Points on a hilly landscape, in no order, each with its height.
From any point a ball rolls to the lowest of the 2 points nearest to it. It stops when none of these is lower. Distance is the straight distance between rows; heights are no part of it.
Z_60: 7	10	-3	6	15	2	-11	1	10	9	-19	-21	-2	10	-10	10	-12	-9	6	-13	0	-8	0	10  height 504
Z_288: -4	-1	16	3	9	-5	-14	-4	-1	18	1	-9	-9	-7	-2	-11	8	0	2	-26	1	0	1	21  height 488
Z_239: -22	-11	1	21	-11	-4	8	-18	10	-4	0	3	29	-8	-7	-9	7	-10	-3	20	-7	-2	15	3  height 602
Z_6: 0	8	2	2	8	20	-5	11	0	-14	-16	-19	7	16	17	-14	2	17	9	-20	-8	12	5	-12  height 653
Z_910: -11	-4	2	-22	-3	-8	2	9	4	10	2	9	5	-12	8	-7	-13	9	-10	0	12	-2	4	-13  height 324
Z_660: 7	-11	5	10	2	-8	-1	-12	-24	-6	17	12	-18	-1	-6	0	16	-4	6	-3	-2	5	-12	8  height 335
Z_354: 2	-7	-1	-26	16	10	-3	5	-5	-9	8	1	-18	-10	-11	11	2	-10	-4	3	2	-4	22	-34  height 735
Z_647: 13	-3	-1	-11	20	-1	-1	0	-20	2	8	8	-22	-2	-13	16	7	-16	5	4	-7	5	-9	-6  height 585
Z_462: -2	5	-17	-8	-16	-8	10	-5	20	-10	8	7	24	-3	12	-12	-20	0	-10	16	-1	-7	9	-17  height 156
Z_508: -21	-9	1	6	-19	4	13	-9	7	-6	8	5	28	-5	1	-8	14	-11	3	21	-5	-6	20	-15  height 580
Z_412: -17	-12	3	21	-5	2	14	-8	-9	0	-5	7	13	-4	-21	9	12	-12	-4	24	-10	2	5	2  height 641
Z_13: 10	4	4	1	6	2	-7	3	1	-10	14	-3	5	5	24	-7	0	-10	11	-8	-8	9	-22	11  height 141
Z_103: 0	13	16	6	5	22	-14	2	4	-16	9	-7	11	9	-3	-21	13	4	0	-14	5	-1	-13	-22  height 681
Z_602: 15	0	1	4	-10	-12	1	12	-13	21	-5	5	-12	1	5	-2	1	4	9	8	0	2	-19	39  height 604
Z_720: 7	-2	1	-2	-6	-15	2	7	7	-6	17	8	2	-5	18	-5	-7	-10	-3	6	-4	3	-5	-5  height 63
Z_144: 12	1	-5	-11	2	-3	-2	22	-4	5	-3	11	2	2	14	2	-14	5	5	16	-7	11	-9	9  height 557
Z_806: 5	0	-10	5	3	-14	6	4	1	-12	14	-6	-7	-5	12	16	-3	-11	4	12	-4	0	15	8  height 617
Z_807: 9	6	-7	-16	15	4	-9	-10	6	4	0	7	-13	1	-15	-6	-5	3	3	-24	9	-15	-8	-10  height 654
Z_657: -9	6	25	7	3	-7	-17	11	23	18	-4	-24	1	4	-3	8	-14	-21	-16	-6	-4	-5	-8	5  height 575
Z_363: -5	-3	2	20	-7	12	6	-1	-6	-15	-12	1	20	4	9	-12	10	14	9	4	-9	13	4	0  height 661
Z_487: 8	3	1	6	4	-2	0	15	-5	1	-15	-19	-21	2	-4	19	-5	14	8	-8	-1	-1	10	15  height 145
Z_361: -11	-8	14	-5	8	-4	-3	-2	-4	15	-5	-4	-7	-12	-15	7	0	2	-11	1	1	4	4	8  height 390
Z_542: -3	5	-3	7	8	-11	-5	-4	10	7	-12	-21	-5	1	-19	19	-12	-6	0	-3	-1	-9	10	13  height 464
Z_292: 14	8	-19	-12	-6	-15	7	-8	11	-7	19	9	8	6	13	8	-12	-30	-9	22	-5	-8	-16	-14  height 197
Z_664: -12	-2	0	12	-1	-21	-3	-15	12	10	-5	-16	-8	-5	-16	11	-1	-10	-13	5	4	-17	13	21  height 398
Z_2: -11	14	2	12	-14	15	2	-10	10	-15	-5	-14	-2	9	-15	-6	3	18	-18	1	7	-3	6	-22  height 531
Z_751: 13	-3	-8	-1	1	-3	1	-12	-18	-14	17	18	-12	1	-8	5	12	-5	3	3	4	0	-5	-6  height 301
Z_457: -2	-2	12	2	21	-3	-10	-2	7	-7	1	-23	-8	-3	-2	-7	8	-13	7	-15	-4	-4	17	6  height 412
Z_868: 4	2	-11	-23	-14	-18	9	-9	10	-8	31	15	1	-8	11	-8	-9	-9	-9	8	10	-14	5	-19  height 170
Z_206: -2	-13	-15	-7	-1	-2	15	-13	5	-16	2	1	4	-8	-3	1	6	3	2	10	0	-6	32	-15  height 524
Z_917: -1	-4	14	-10	-2	16	0	-7	-10	-14	22	22	-11	2	-15	-6	28	-10	9	-4	2	-16	4	-23  height 416
Z_826: 10	10	-3	-3	20	26	-19	-13	0	-3	9	4	-1	13	-25	-7	14	-11	15	-10	-8	-18	-10	-17  height 74
Z_590: -9	-17	22	-4	-6	-26	0	-13	-3	19	16	10	-10	-11	-2	-10	15	-12	-6	-9	1	-1	-10	10  height 349
Z_672: -18	-16	7	-6	-17	12	9	-3	-6	-8	13	23	5	-7	-3	-8	15	9	-8	6	14	-3	12	-20  height 615
Z_308: -21	-7	2	-7	-24	0	8	-7	5	-1	17	25	19	-12	6	-17	4	7	-12	7	15	-10	4	-24  height 597
Z_741: -1	3	12	8	1	-10	-10	-11	-2	0	12	-12	-13	-1	2	-10	12	-4	5	-23	7	-7	-10	21  height 523
Z_759: 2	15	11	0	5	28	-8	4	2	-17	-6	-14	14	19	4	-22	10	10	6	-22	-2	7	-3	-26  height 668
Z_721: 6	26	-1	-3	8	11	-12	7	8	-14	4	-17	6	5	8	-16	-2	-5	4	-25	9	2	-10	-9  height 711
Z_286: 11	17	-8	-7	17	16	-16	-16	6	-14	11	-15	-1	11	-15	-4	8	-11	11	-12	2	-11	-8	-16  height 165
Z_638: 12	1	-9	-9	-2	-2	0	3	6	-12	18	8	12	0	30	-11	-7	-5	10	-1	-3	4	-10	1  height 103
Z_470: -1	-6	5	18	-4	1	2	6	-1	-11	10	6	16	5	14	5	-1	-21	-7	27	-18	19	-10	-3  height 236
Z_28: 9	9	-3	4	1	-2	-3	8	1	-5	-4	9	1	5	-9	13	-15	-4	-12	18	-5	5	-19	-9  height 536
Z_42: -24	13	5	-3	-11	21	1	-10	4	3	-22	-13	0	4	-9	-6	-4	25	-26	-15	14	0	9	-18  height 495
Z_472: 18	-8	13	-9	-1	-26	-7	8	0	23	16	-7	-27	-3	20	18	4	-22	8	-4	-5	-1	-13	25  height 680
Z_808: -7	-5	7	11	10	5	-2	6	-1	11	-18	-1	14	3	-11	-2	-8	2	1	7	-11	10	-5	5  height 376
Z_617: -23	-5	10	9	0	-2	3	-13	-6	18	-9	-1	-6	-10	-16	11	9	14	-12	9	16	5	0	17  height 338
Z_730: 9	19	-9	6	3	-2	-10	-10	12	-12	-2	-11	-12	6	-8	-4	-3	11	6	-26	13	-9	-6	4  height 689
Z_31: -5	5	-13	16	-6	-4	6	0	1	3	-20	4	11	2	3	3	-13	15	-12	9	1	3	-13	7  height 566
Z_956: 2	-17	1	-12	-8	21	7	-7	-6	-13	-5	12	-3	2	13	-10	9	13	10	-14	-3	7	23	-23  height 344
Z_440: 17	-4	-8	0	18	6	3	6	-17	3	-6	7	2	4	-1	7	9	-5	27	14	-24	10	-5	9  height 266
Z_98: -2	-7	14	1	8	-3	-7	13	-7	-5	5	0	-4	-11	7	1	3	-8	-6	12	-8	13	3	6  height 292
Z_424: 9	2	-1	12	-8	-2	-1	4	-18	18	-10	13	-8	6	-2	-3	1	15	-1	7	-3	7	-28	33  height 616
Z_516: -14	-13	18	-7	18	-2	-5	6	-3	18	-3	-12	-14	-18	-8	-3	7	8	-2	-17	5	0	9	12  height 439
Z_207: 9	-1	1	7	15	6	-2	11	-15	13	-30	2	-5	11	-21	18	-12	10	-3	11	-13	12	-12	7  height 234
Z_974: 4	1	4	-11	17	-7	-12	-3	11	7	2	1	-5	-4	-2	4	-4	-14	3	-4	-7	-5	-6	-3  height 465
Z_727: -6	13	-1	8	-16	9	-1	-3	3	-4	-10	-17	-10	8	-6	0	-5	23	-27	-14	13	4	0	-11  height 513
Z_912: 0	-8	-12	-1	-11	14	11	-9	-1	-10	-3	10	23	6	4	-17	1	12	19	-7	3	-4	13	-22  height 294
Z_712: 14	2	-9	-1	15	11	-5	6	4	-13	-5	-7	4	5	13	-4	-5	-3	11	1	-5	9	-1	3  height 186
Z_287: 4	-12	-4	-4	5	12	14	9	-3	-2	4	18	17	3	2	0	-5	-17	13	12	-9	3	2	-16  height 289
Z_570: 14	20	0	7	2	-3	-18	-3	21	7	-3	-8	2	14	-12	11	-19	-26	-13	-4	-1	-14	-24	0  height 302
Z_218: 15	1	-5	-3	-3	-6	-2	28	2	10	-2	-1	0	1	21	10	-20	5	5	9	1	1	4	15  height 568
Z_256: 12	20	-12	9	-5	-8	0	-9	-1	1	-5	9	-7	11	-16	12	-14	11	-18	-3	13	-7	-21	-2  height 539
Z_247: 6	-7	3	17	7	22	2	-3	-20	-3	-12	8	5	11	-2	-11	13	14	24	-18	-9	7	-9	5  height 646
Z_289: -3	0	7	12	-12	-24	-3	-17	9	9	13	-3	4	-1	6	-4	-3	-14	-10	-2	3	-3	-10	19  height 253
Z_280: -28	3	4	8	-16	20	8	-1	14	5	-9	-3	38	1	-7	-13	7	4	-10	14	4	-5	10	-19  height 309
Z_45: 16	4	-3	-2	0	-7	-5	12	0	15	1	1	-4	4	14	1	-10	-6	10	0	-3	-5	-13	27  height 586
Z_999: 6	2	1	18	-2	12	0	1	-22	-5	-7	12	3	15	-3	-8	8	15	15	-12	-3	13	-26	12  height 638
Z_671: -7	-8	-6	-5	5	-9	1	10	8	9	-4	-13	-8	-9	11	7	-9	6	4	-1	3	-4	20	14  height 394
Z_390: -2	2	1	12	7	17	-2	1	2	-18	-16	-16	16	10	4	-10	8	5	11	-3	-8	12	13	-1  height 666
Z_867: 9	12	-14	15	-8	-6	5	-5	-5	10	-20	14	3	16	-9	11	-17	13	-11	8	5	2	-20	12  height 555
Z_665: -9	-9	-18	-18	-2	-11	15	-1	8	-2	3	5	1	-14	4	8	-6	6	-8	17	0	-5	30	-18  height 552
Z_135: -4	-3	0	-2	-2	-10	5	11	-7	12	-5	-1	-8	-6	9	-2	-1	20	2	-1	4	3	6	16  height 356
Z_549: 9	-4	-4	-6	4	-6	11	11	-21	24	-15	10	-8	-3	-9	4	1	12	8	16	-9	4	-9	21  height 268
Z_154: 17	1	1	-3	2	-26	0	3	-8	10	15	-3	-26	-2	8	18	3	-15	8	0	0	-7	-3	21  height 657
Z_405: 1	11	-4	5	-1	-8	-2	-2	0	-7	2	-1	-9	4	-10	13	-8	1	-18	7	5	-1	-9	-5  height 521
Z_719: 4	6	0	17	-7	-9	-6	-13	4	7	3	-4	0	0	11	-13	1	1	6	-27	14	-5	-16	35  height 547
Z_270: 2	-2	6	6	5	0	-8	-5	-3	-11	-3	-13	-10	-2	-4	0	12	7	2	-10	0	2	18	2  height 395
Z_863: -20	0	10	7	-6	28	4	3	2	-1	-13	-2	27	3	-8	-32	14	1	3	-14	0	-2	13	-15  height 382
Z_421: -19	-3	18	18	4	27	-9	-2	-6	-15	-14	-11	9	1	-9	-16	31	-2	6	-9	-3	9	12	-2  height 426
Z_381: 12	8	-13	4	-3	-11	8	8	-4	6	-17	-6	-17	5	-5	21	-9	16	0	12	-1	-1	8	15  height 91
Z_877: 8	5	-7	-9	4	2	1	7	-16	10	-14	21	-2	7	-13	9	-10	18	-1	-5	5	0	-20	-8  height 293
Z_839: -5	7	-2	-1	-13	-3	-7	8	10	-18	14	-15	-10	-3	15	4	-9	5	-5	-18	16	-8	20	-8  height 393
Z_168: 11	-3	-30	12	-6	-17	18	-4	-11	-2	-5	-2	-16	-5	5	17	4	5	8	16	-6	-2	9	20  height 195
Z_856: -5	-12	9	-6	0	-22	3	-8	-15	21	7	11	-16	-11	-13	3	9	1	-11	1	7	0	-9	13  height 415
Z_980: 1	5	8	4	-11	-12	-5	-8	14	-2	23	-10	11	-5	36	-20	4	-8	4	-22	6	-1	-5	15  height 225
Z_686: 4	2	-8	-6	0	2	0	-8	7	-27	11	-6	-13	-2	0	6	12	3	0	-2	0	0	20	-15  height 460
Z_972: -2	-8	9	14	12	-2	-6	5	7	9	-6	-26	0	-6	6	-4	10	-12	17	-3	-18	4	9	28  height 290
Z_188: -4	13	8	13	-4	7	-12	19	-4	2	-19	-28	-15	7	6	4	-5	20	-5	-23	9	7	7	7  height 619
Z_948: -1	-15	12	4	9	13	0	3	-10	1	2	15	10	4	-7	1	8	-11	17	2	-13	6	-2	-6  height 329
Z_269: 16	-5	-13	-4	7	-4	10	3	-21	-5	5	4	-27	-3	3	4	13	11	11	4	-4	4	7	11  height 259
Z_35: -21	2	-3	11	-24	17	2	-18	6	-12	-6	-8	10	8	-9	-10	17	21	-10	-2	8	-9	9	-15  height 550
Z_245: 0	1	5	-10	19	23	-9	-6	3	15	7	8	18	13	-25	-7	10	-14	19	-7	-12	-21	-10	-12  height 192
Z_809: 0	-1	4	-2	2	-3	-3	-7	14	-4	14	-5	16	-7	34	-25	3	-12	17	-17	-6	5	-4	11  height 254
Z_947: 10	-8	1	2	6	6	9	11	-26	10	-12	8	-5	2	-11	6	13	15	21	11	-15	15	-3	12  height 238
Z_622: -18	-7	-5	-9	-28	3	19	-8	7	-5	-2	16	18	-6	1	-9	-4	20	-11	5	11	1	8	-18  height 582
Z_838: 9	3	-9	-12	14	18	-3	-6	2	14	-3	13	19	14	-21	3	-6	-24	21	0	-15	-13	-21	-15  height 279
Z_642: -16	5	11	12	-7	11	2	-3	1	4	-10	2	18	-1	-11	-6	-4	13	-20	3	11	2	-9	-8  height 452
Z_577: -13	-4	4	-14	10	9	-5	4	4	11	-16	-10	-8	-6	-6	-5	4	19	-4	-17	8	5	11	-9  height 667
Z_151: 10	12	0	-2	13	3	-15	9	14	9	-13	-15	12	11	1	-2	-21	-12	8	-9	1	-1	-13	8  height 535
Z_314: 7	10	22	1	5	-1	-24	9	18	11	-3	-24	3	9	8	2	-20	-22	-3	-11	-4	-4	-12	2  height 574
Z_164: 0	0	-14	0	-9	-8	5	2	1	11	-14	20	14	2	3	0	-17	5	-9	16	1	0	-11	7  height 576
Z_373: 8	4	-15	-3	-12	-9	14	-3	-11	4	-10	14	-17	5	-2	8	-4	27	-8	-2	13	-2	-8	9  height 373
Z_150: 10	-3	-23	-8	2	1	11	3	5	-3	-6	10	24	3	8	-1	-9	-12	15	18	-14	6	5	-7  height 255
Z_833: 6	-3	-1	21	4	-1	1	-20	-16	-12	10	11	-3	4	-3	-4	16	-8	16	-7	-5	3	-14	12  height 361
Z_87: 6	12	0	0	2	6	-7	-14	1	-4	1	0	-18	0	-12	-11	9	11	-1	-22	17	-15	-10	-4  height 674
Z_320: 12	2	-32	0	-4	-5	8	-9	12	-12	2	5	16	2	10	-3	-16	-7	13	12	-4	-4	-2	-3  height 248
Z_65: 7	-9	3	-5	19	1	-4	8	0	8	-1	-14	-9	-5	9	-4	7	-2	25	-6	-16	7	8	28  height 241
Z_941: -1	-3	-11	1	6	-1	2	-14	3	-1	-18	-15	-11	-1	-17	0	10	14	6	-10	1	-1	23	1  height 360
Z_138: -9	-3	19	-17	9	9	-6	15	-7	5	-3	-2	-11	-5	-11	1	-2	12	-10	-6	3	3	6	-18  height 684
Z_195: 4	-8	-10	3	-7	-17	15	7	9	-9	7	-3	2	-5	22	11	-5	-14	-2	31	-10	6	16	8  height 600
Z_881: -14	-13	8	-18	-5	9	7	5	-4	9	-12	4	-2	-7	5	-8	0	24	-4	-9	8	3	19	-9  height 652
Z_581: -8	-14	17	-4	7	8	0	13	-13	-8	6	-1	-1	-12	13	-8	13	8	3	1	-1	14	15	1  height 323
Z_221: -9	4	-11	-13	-9	2	4	2	19	-9	13	5	25	-4	8	-17	-9	0	-3	14	2	-4	18	-32  height 196
Z_230: -26	-13	16	19	-16	0	11	-10	-1	11	-4	7	25	-7	-15	-2	9	-7	-4	15	-8	2	3	8  height 622
Z_436: -14	-8	-7	4	-12	-4	10	-5	14	-18	6	-4	10	-8	2	-4	9	-3	-2	19	-5	-3	27	-19  height 553
Z_567: 0	-5	-15	7	-13	-20	16	9	-3	3	4	-1	-7	-10	12	21	-8	-7	-14	34	-4	7	13	4  height 588
Z_29: -10	-13	5	0	-11	-7	15	3	-14	16	-7	12	-5	-10	4	-4	8	24	0	11	2	8	-2	23  height 327
Z_338: 14	-2	-18	3	-7	-7	19	7	-12	-7	6	-4	-27	-1	3	22	8	7	3	15	1	4	10	13  height 226
Z_801: -5	5	-16	-6	-10	3	5	-16	6	-14	5	3	9	-3	4	-17	0	4	8	-5	4	-9	10	-15  height 264
Z_73: -16	-19	2	7	-7	-4	22	-1	-17	5	0	11	4	-6	-15	22	10	-15	-5	29	-5	7	15	-5  height 660
Z_199: -18	7	-2	3	-10	9	5	-2	17	-6	4	-2	28	3	2	-11	-1	3	-13	17	-1	-10	12	-30  height 252
Z_378: -20	0	-1	7	-3	-15	8	-19	-3	20	-6	4	-9	-9	-26	13	-3	8	-20	7	12	-12	-2	11  height 271
Z_482: 20	10	-14	-1	6	0	1	18	-2	-7	-5	7	3	9	11	14	-17	-4	-1	16	-5	9	-19	5  height 548
Z_299: -7	1	9	-5	8	7	-10	19	11	6	-14	-4	15	-6	1	0	-21	1	-11	11	-3	3	-1	-11  height 256
Z_422: 15	1	-6	-19	19	-1	2	-1	-17	1	4	8	-28	0	-18	16	-4	0	6	-9	5	-6	-9	-14  height 611
Z_740: 2	8	5	9	-1	-4	-13	4	21	12	-8	-4	7	5	-4	3	-24	-13	-23	5	5	-10	-18	6  height 243
Z_156: 7	-8	4	-5	12	-7	2	5	1	12	1	4	10	-1	25	-5	7	-10	18	5	-21	10	-6	16  height 300
Z_781: 18	-10	-6	-7	16	6	2	14	-11	3	-4	6	7	3	17	-6	4	-2	33	4	-21	14	-4	14  height 287
Z_263: 9	6	-23	-16	-8	-10	6	-9	13	-14	14	9	0	-5	9	-8	-4	0	0	-3	13	-19	6	-19  height 224
Z_340: 9	2	-12	-4	17	6	-2	4	7	-5	-14	-2	16	0	0	-4	-11	-11	17	7	-16	1	8	-6  height 223
Z_857: 12	7	-12	3	-11	-13	5	-4	20	-4	7	3	16	2	14	3	-17	-28	-12	19	-9	-1	-15	-1  height 150
Z_904: -28	-1	20	8	-10	20	7	2	3	-1	-5	-2	28	-4	-1	-19	13	5	-8	-3	4	1	7	-14  height 354
Z_935: 5	4	4	8	9	6	-13	1	0	13	-13	3	14	6	-12	-1	-12	-7	1	2	-9	3	-22	8  height 350
Z_819: 7	1	-2	3	8	11	-6	-9	7	12	-14	8	26	8	-13	-3	-3	-19	13	0	-14	-5	-22	-2  height 322
Z_662: 11	-1	7	-9	21	5	-5	7	-12	-6	14	3	-14	7	-20	19	5	-25	-2	13	-12	5	-12	-14  height 565
Z_261: 3	17	3	11	7	14	-8	11	4	-8	-12	-23	-6	14	2	1	-2	9	2	-21	3	15	4	-2  height 637
Z_752: -9	15	9	-2	-4	3	-12	20	14	-2	4	-12	5	-1	12	-9	-19	0	-20	-13	11	-1	-1	-12  height 166
Z_778: -10	-11	14	-9	-8	-11	2	-16	-10	9	21	19	-2	-11	-11	-10	14	-13	-4	-1	6	-7	-4	-5  height 267
Z_887: -17	-15	8	-1	-14	-2	10	-13	-11	-3	20	23	0	-8	-16	-3	23	-14	-4	8	8	-12	7	-5  height 193
Z_411: 1	-11	14	3	6	13	0	-4	-3	-11	17	9	1	2	-7	-6	19	-10	10	-4	-5	-3	3	-11  height 370
Z_208: 14	4	2	-14	5	18	-10	-5	-8	-22	27	17	-14	6	-8	2	17	-10	10	-5	2	-7	-9	-28  height 457
Z_140: 4	26	-6	4	3	6	-17	-4	13	-22	7	-28	-11	13	6	-7	-2	-3	7	-30	10	-8	1	-2  height 705
Z_264: -12	-5	20	3	3	-5	-8	5	7	25	-16	-8	-1	-6	-3	9	-13	-11	-19	14	3	4	-3	17  height 449
Z_905: -1	-4	13	-14	11	1	-6	1	-5	-10	10	-3	-20	-9	-20	12	9	-5	-15	2	5	-2	11	-23  height 718
Z_328: 14	-6	-1	-5	13	-6	-6	5	-7	-2	13	-9	-21	-3	14	1	10	-4	18	-9	-7	3	-1	19  height 187
Z_522: 5	2	-15	13	1	-14	12	-9	-8	2	-14	1	-14	3	-13	18	3	14	3	1	-2	-7	6	17  height 144
Z_775: 4	-8	-3	-16	-10	-11	6	-1	3	-2	23	18	10	-10	15	-13	-13	-14	-2	5	2	-3	-5	-18  height 113
Z_789: -7	17	10	-4	-10	-4	-10	3	20	2	10	-3	5	-6	2	-18	-9	-2	-20	-7	9	-8	-7	-11  height 112
Z_153: -2	5	5	-1	-8	-14	-10	-3	16	8	6	-2	1	-2	-3	-4	-14	-10	-15	-1	8	-10	-12	6  height 179
Z_913: 14	10	-19	-6	0	-2	8	-13	-11	-21	15	15	-10	7	-3	6	3	-9	2	5	5	-4	-20	-13  height 269
Z_517: -14	0	-5	4	-11	-17	6	-15	0	12	-6	9	6	-7	-14	3	-6	4	-16	15	4	-5	-1	10  height 210
Z_58: -11	-2	22	0	2	-18	-16	10	12	23	-4	-22	-7	-7	-7	13	-12	-13	-17	-1	4	-8	3	14  height 512
Z_690: 13	2	-6	6	-8	-23	-4	9	0	5	10	-10	-17	3	13	27	-6	-10	5	8	-2	-2	10	20  height 636
Z_426: 15	4	7	-9	24	6	-10	4	5	-10	15	-7	-7	2	-3	14	4	-28	9	7	-15	4	-10	-10  height 540
Z_399: 3	13	15	2	6	9	-14	2	8	-3	10	-8	8	4	-1	-14	-1	-8	-5	-11	3	2	-20	-7  height 697
Z_666: -15	-5	10	6	-10	-21	-2	-17	12	7	8	-8	0	-13	-8	-4	2	-10	-12	4	0	-5	6	11  height 321
Z_615: 16	-3	0	3	8	-5	-2	2	-16	-8	9	-4	-34	0	-1	6	17	9	13	-19	1	1	5	21  height 242
Z_321: -13	-4	13	15	4	-2	-4	2	3	19	-20	-8	14	-3	-7	7	-8	-8	-10	19	-12	9	-9	18  height 408
Z_503: -9	13	-2	5	-18	-12	-7	6	-3	10	-6	-16	0	3	14	-7	-8	18	6	-28	24	-11	7	15  height 581
Z_265: 7	-1	9	-1	-1	-9	-12	-9	10	-5	27	0	0	2	27	-13	4	-11	7	-19	-1	6	-26	14  height 180
Z_530: 0	8	-7	1	-9	2	-1	0	12	-30	5	-21	-18	3	8	5	6	11	-3	-8	9	-3	29	-16  height 430
Z_748: -8	-5	15	14	2	14	3	10	-9	-2	-5	1	6	3	-2	3	3	18	-4	10	-2	20	-6	-3  height 405
Z_216: 11	10	-34	0	-11	-13	11	-16	7	-9	0	12	8	2	0	8	-15	-2	-3	12	5	-7	-5	-3  height 222
Z_193: 16	13	-2	-3	2	-15	-12	-5	14	10	9	-3	-16	6	-7	20	-9	-24	-8	-6	3	-13	-24	7  height 363
Z_883: -19	-19	5	-12	-13	13	12	1	-5	9	-3	18	14	-6	2	-8	9	18	0	-8	9	-1	15	-19  height 635
Z_250: 7	7	-10	10	-15	-6	-6	3	-7	5	0	-7	1	5	20	-10	-4	11	10	-28	19	-4	-2	27  height 562
Z_104: 6	-8	-13	-12	2	5	5	-4	3	-18	0	-3	-14	1	10	1	4	14	5	-10	-1	-3	29	-9  height 486
Z_428: -2	16	1	8	-12	-3	-9	15	-5	11	-12	-17	-5	6	7	7	-10	21	-8	-28	18	-5	-1	7  height 601
Z_473: 15	17	-26	-5	-8	-9	6	-12	4	-18	20	12	-3	11	10	10	-8	-17	-3	13	4	-4	-20	-11  height 237
Z_44: -5	4	-1	-14	-9	-7	1	8	11	-1	9	-7	-4	-8	7	-1	-20	10	-9	-8	16	-6	14	-5  height 358
Z_588: 9	-7	3	-11	16	19	-8	1	-13	-25	26	14	-12	4	2	2	18	-16	15	-6	-8	6	-3	-20  height 485
Z_162: -8	-20	9	-7	-5	2	7	4	-12	-4	12	18	3	-13	12	-12	16	-4	13	2	-1	8	12	-1  height 352
Z_512: 13	-8	11	-17	19	14	-7	0	-6	-15	23	2	-14	-3	-6	4	18	-31	11	3	-9	9	-1	-14  height 511
Z_366: -16	3	14	17	-4	10	-3	-6	-2	-6	-3	-2	11	-2	-13	-4	11	8	-8	5	1	9	-1	-5  height 429
Z_227: -8	-6	-6	2	-9	-13	11	8	-17	21	-8	17	-5	-2	-6	8	-3	9	-6	23	-2	10	-8	21  height 297
Z_884: -20	-10	-5	6	-23	9	13	-15	3	-7	-9	3	15	-3	0	-3	7	22	-10	3	6	2	18	-12  height 567
Z_628: 6	0	-12	-9	5	-5	12	-4	-10	12	-7	8	-6	6	-12	2	-2	25	6	-9	4	-5	-6	2  height 336
Z_961: -8	-21	3	-13	-3	5	2	2	-5	-14	5	13	0	-9	21	-15	18	13	13	-9	3	4	26	-8  height 372
Z_111: -9	-2	-8	-2	-3	-7	2	-6	4	6	-11	-10	-6	-8	-12	7	0	15	-3	-8	11	-12	15	1  height 320
Z_777: -7	-7	25	-14	9	4	-7	10	-16	-1	16	4	-23	-12	-10	9	7	0	-16	-4	9	7	10	-13  height 701
Z_650: -1	0	12	17	20	-1	-15	-3	14	-10	-9	-37	-5	-1	6	-1	10	-18	13	-10	-10	3	19	21  height 351
Z_115: -14	-1	20	3	2	32	-3	1	-2	-9	-14	-9	14	4	-6	-20	16	2	10	-20	-4	2	8	-11  height 404
Z_449: 16	2	0	11	2	-1	-4	0	-19	-1	0	11	-4	5	1	-3	4	3	6	2	-5	10	-30	23  height 628
Z_824: -3	-7	19	4	3	8	-1	14	-1	-6	4	3	17	-4	11	-1	-1	-11	-8	24	-13	18	-3	-4  height 262
Z_953: -11	10	15	-3	1	13	-13	21	9	0	-14	-17	6	-3	7	4	-17	5	-21	-2	5	9	2	-9  height 216
Z_317: -7	-10	-17	-9	-3	-16	20	1	-3	4	-6	4	-9	-13	-1	20	-9	0	-11	29	2	-1	19	-9  height 573
Z_874: -5	-1	5	21	0	23	4	-2	-10	-5	-20	1	27	11	1	-16	15	9	17	-13	-9	7	-3	2  height 655
Z_171: 5	8	-27	-4	-14	-9	15	-4	14	-11	1	9	7	5	2	3	-19	7	-11	12	7	-10	12	-11  height 194
Z_398: 5	5	1	2	7	13	1	9	-7	15	-23	9	2	13	-14	10	-13	16	-7	3	-3	6	-23	0  height 261
Z_539: 1	2	-11	-5	-6	-14	10	4	-12	9	-6	5	-32	-3	-9	22	0	21	-12	2	15	-6	2	9  height 397
Z_848: 0	1	0	21	-12	-9	0	8	8	-8	3	0	19	2	19	3	-12	-10	-12	31	-15	15	-8	15  height 211
Z_228: -8	-6	0	-6	-7	-15	8	-3	-14	16	-1	7	-24	-13	-6	11	2	17	-10	-5	20	-2	-3	17  height 425
Z_459: -4	-4	-14	-8	-2	-17	4	-8	2	18	-11	10	-1	-7	-8	2	-8	3	-2	-1	5	-12	8	10  height 265
Z_278: 3	5	-10	-6	9	-1	-2	-5	6	0	1	2	4	-1	-14	5	-6	-4	1	4	-1	-4	-5	-6  height 497
Z_488: 17	-11	3	-11	8	-21	3	2	-4	18	10	-4	-16	-4	19	20	4	-27	9	9	-20	7	-9	15  height 702
Z_133: 7	7	-14	15	-8	-6	4	6	15	-11	5	-5	16	5	23	9	-22	-20	-8	27	-8	8	-6	6  height 184
Z_893: 2	-10	6	-2	7	4	-3	2	4	-2	2	1	21	-5	23	-19	3	-12	23	0	-12	7	-4	9  height 276
Z_959: -21	10	15	1	-9	15	-3	1	5	10	-18	-8	6	-5	-11	-7	2	15	-21	-13	14	3	-2	-6  height 475
Z_453: 4	5	5	13	15	4	-4	13	-4	10	-22	-14	-15	6	-12	17	-8	9	-6	6	-1	7	-3	13  height 198
Z_528: -7	-4	0	-16	4	3	2	11	2	13	-12	13	16	-2	0	-5	-21	10	-9	7	2	2	-3	-12  height 291
Z_143: 11	2	-8	-23	14	3	-4	5	-7	6	0	15	-20	2	-14	-1	2	9	6	-14	8	-4	3	-12  height 634
Z_416: 2	-12	-12	-11	-7	13	14	-2	0	-13	-3	6	12	0	20	-20	4	19	17	-13	-6	1	23	-17  height 319
Z_198: 14	0	3	-16	8	-12	-5	-4	3	13	14	5	-15	0	-5	7	-6	-16	-6	-7	-1	-10	-20	3  height 418
Z_725: 11	-7	-4	-8	-4	17	6	-3	-9	-16	-5	-6	-25	8	12	7	8	28	-3	-13	-4	5	18	-11  height 509

Where does a ball stop that starts at each point below?
Z_881 => Z_826
Z_228 => Z_381
Z_104 => Z_789
Z_959 => Z_826
Z_657 => Z_826

Call two points neighbours if one is among the 2 nearest of the other. Go from one point of each pair to the other, from neighbour to neighbour, staying as low as possible. Name the highest point that can't be avoided.
Z_887, Z_857 => Z_228
Z_720, Z_381 => Z_457
Z_381, Z_789 => Z_725
Z_720, Z_947 => Z_156
Z_720, Z_857 => Z_961
Z_381, Z_328 => Z_269
Z_517, Z_947 => Z_671
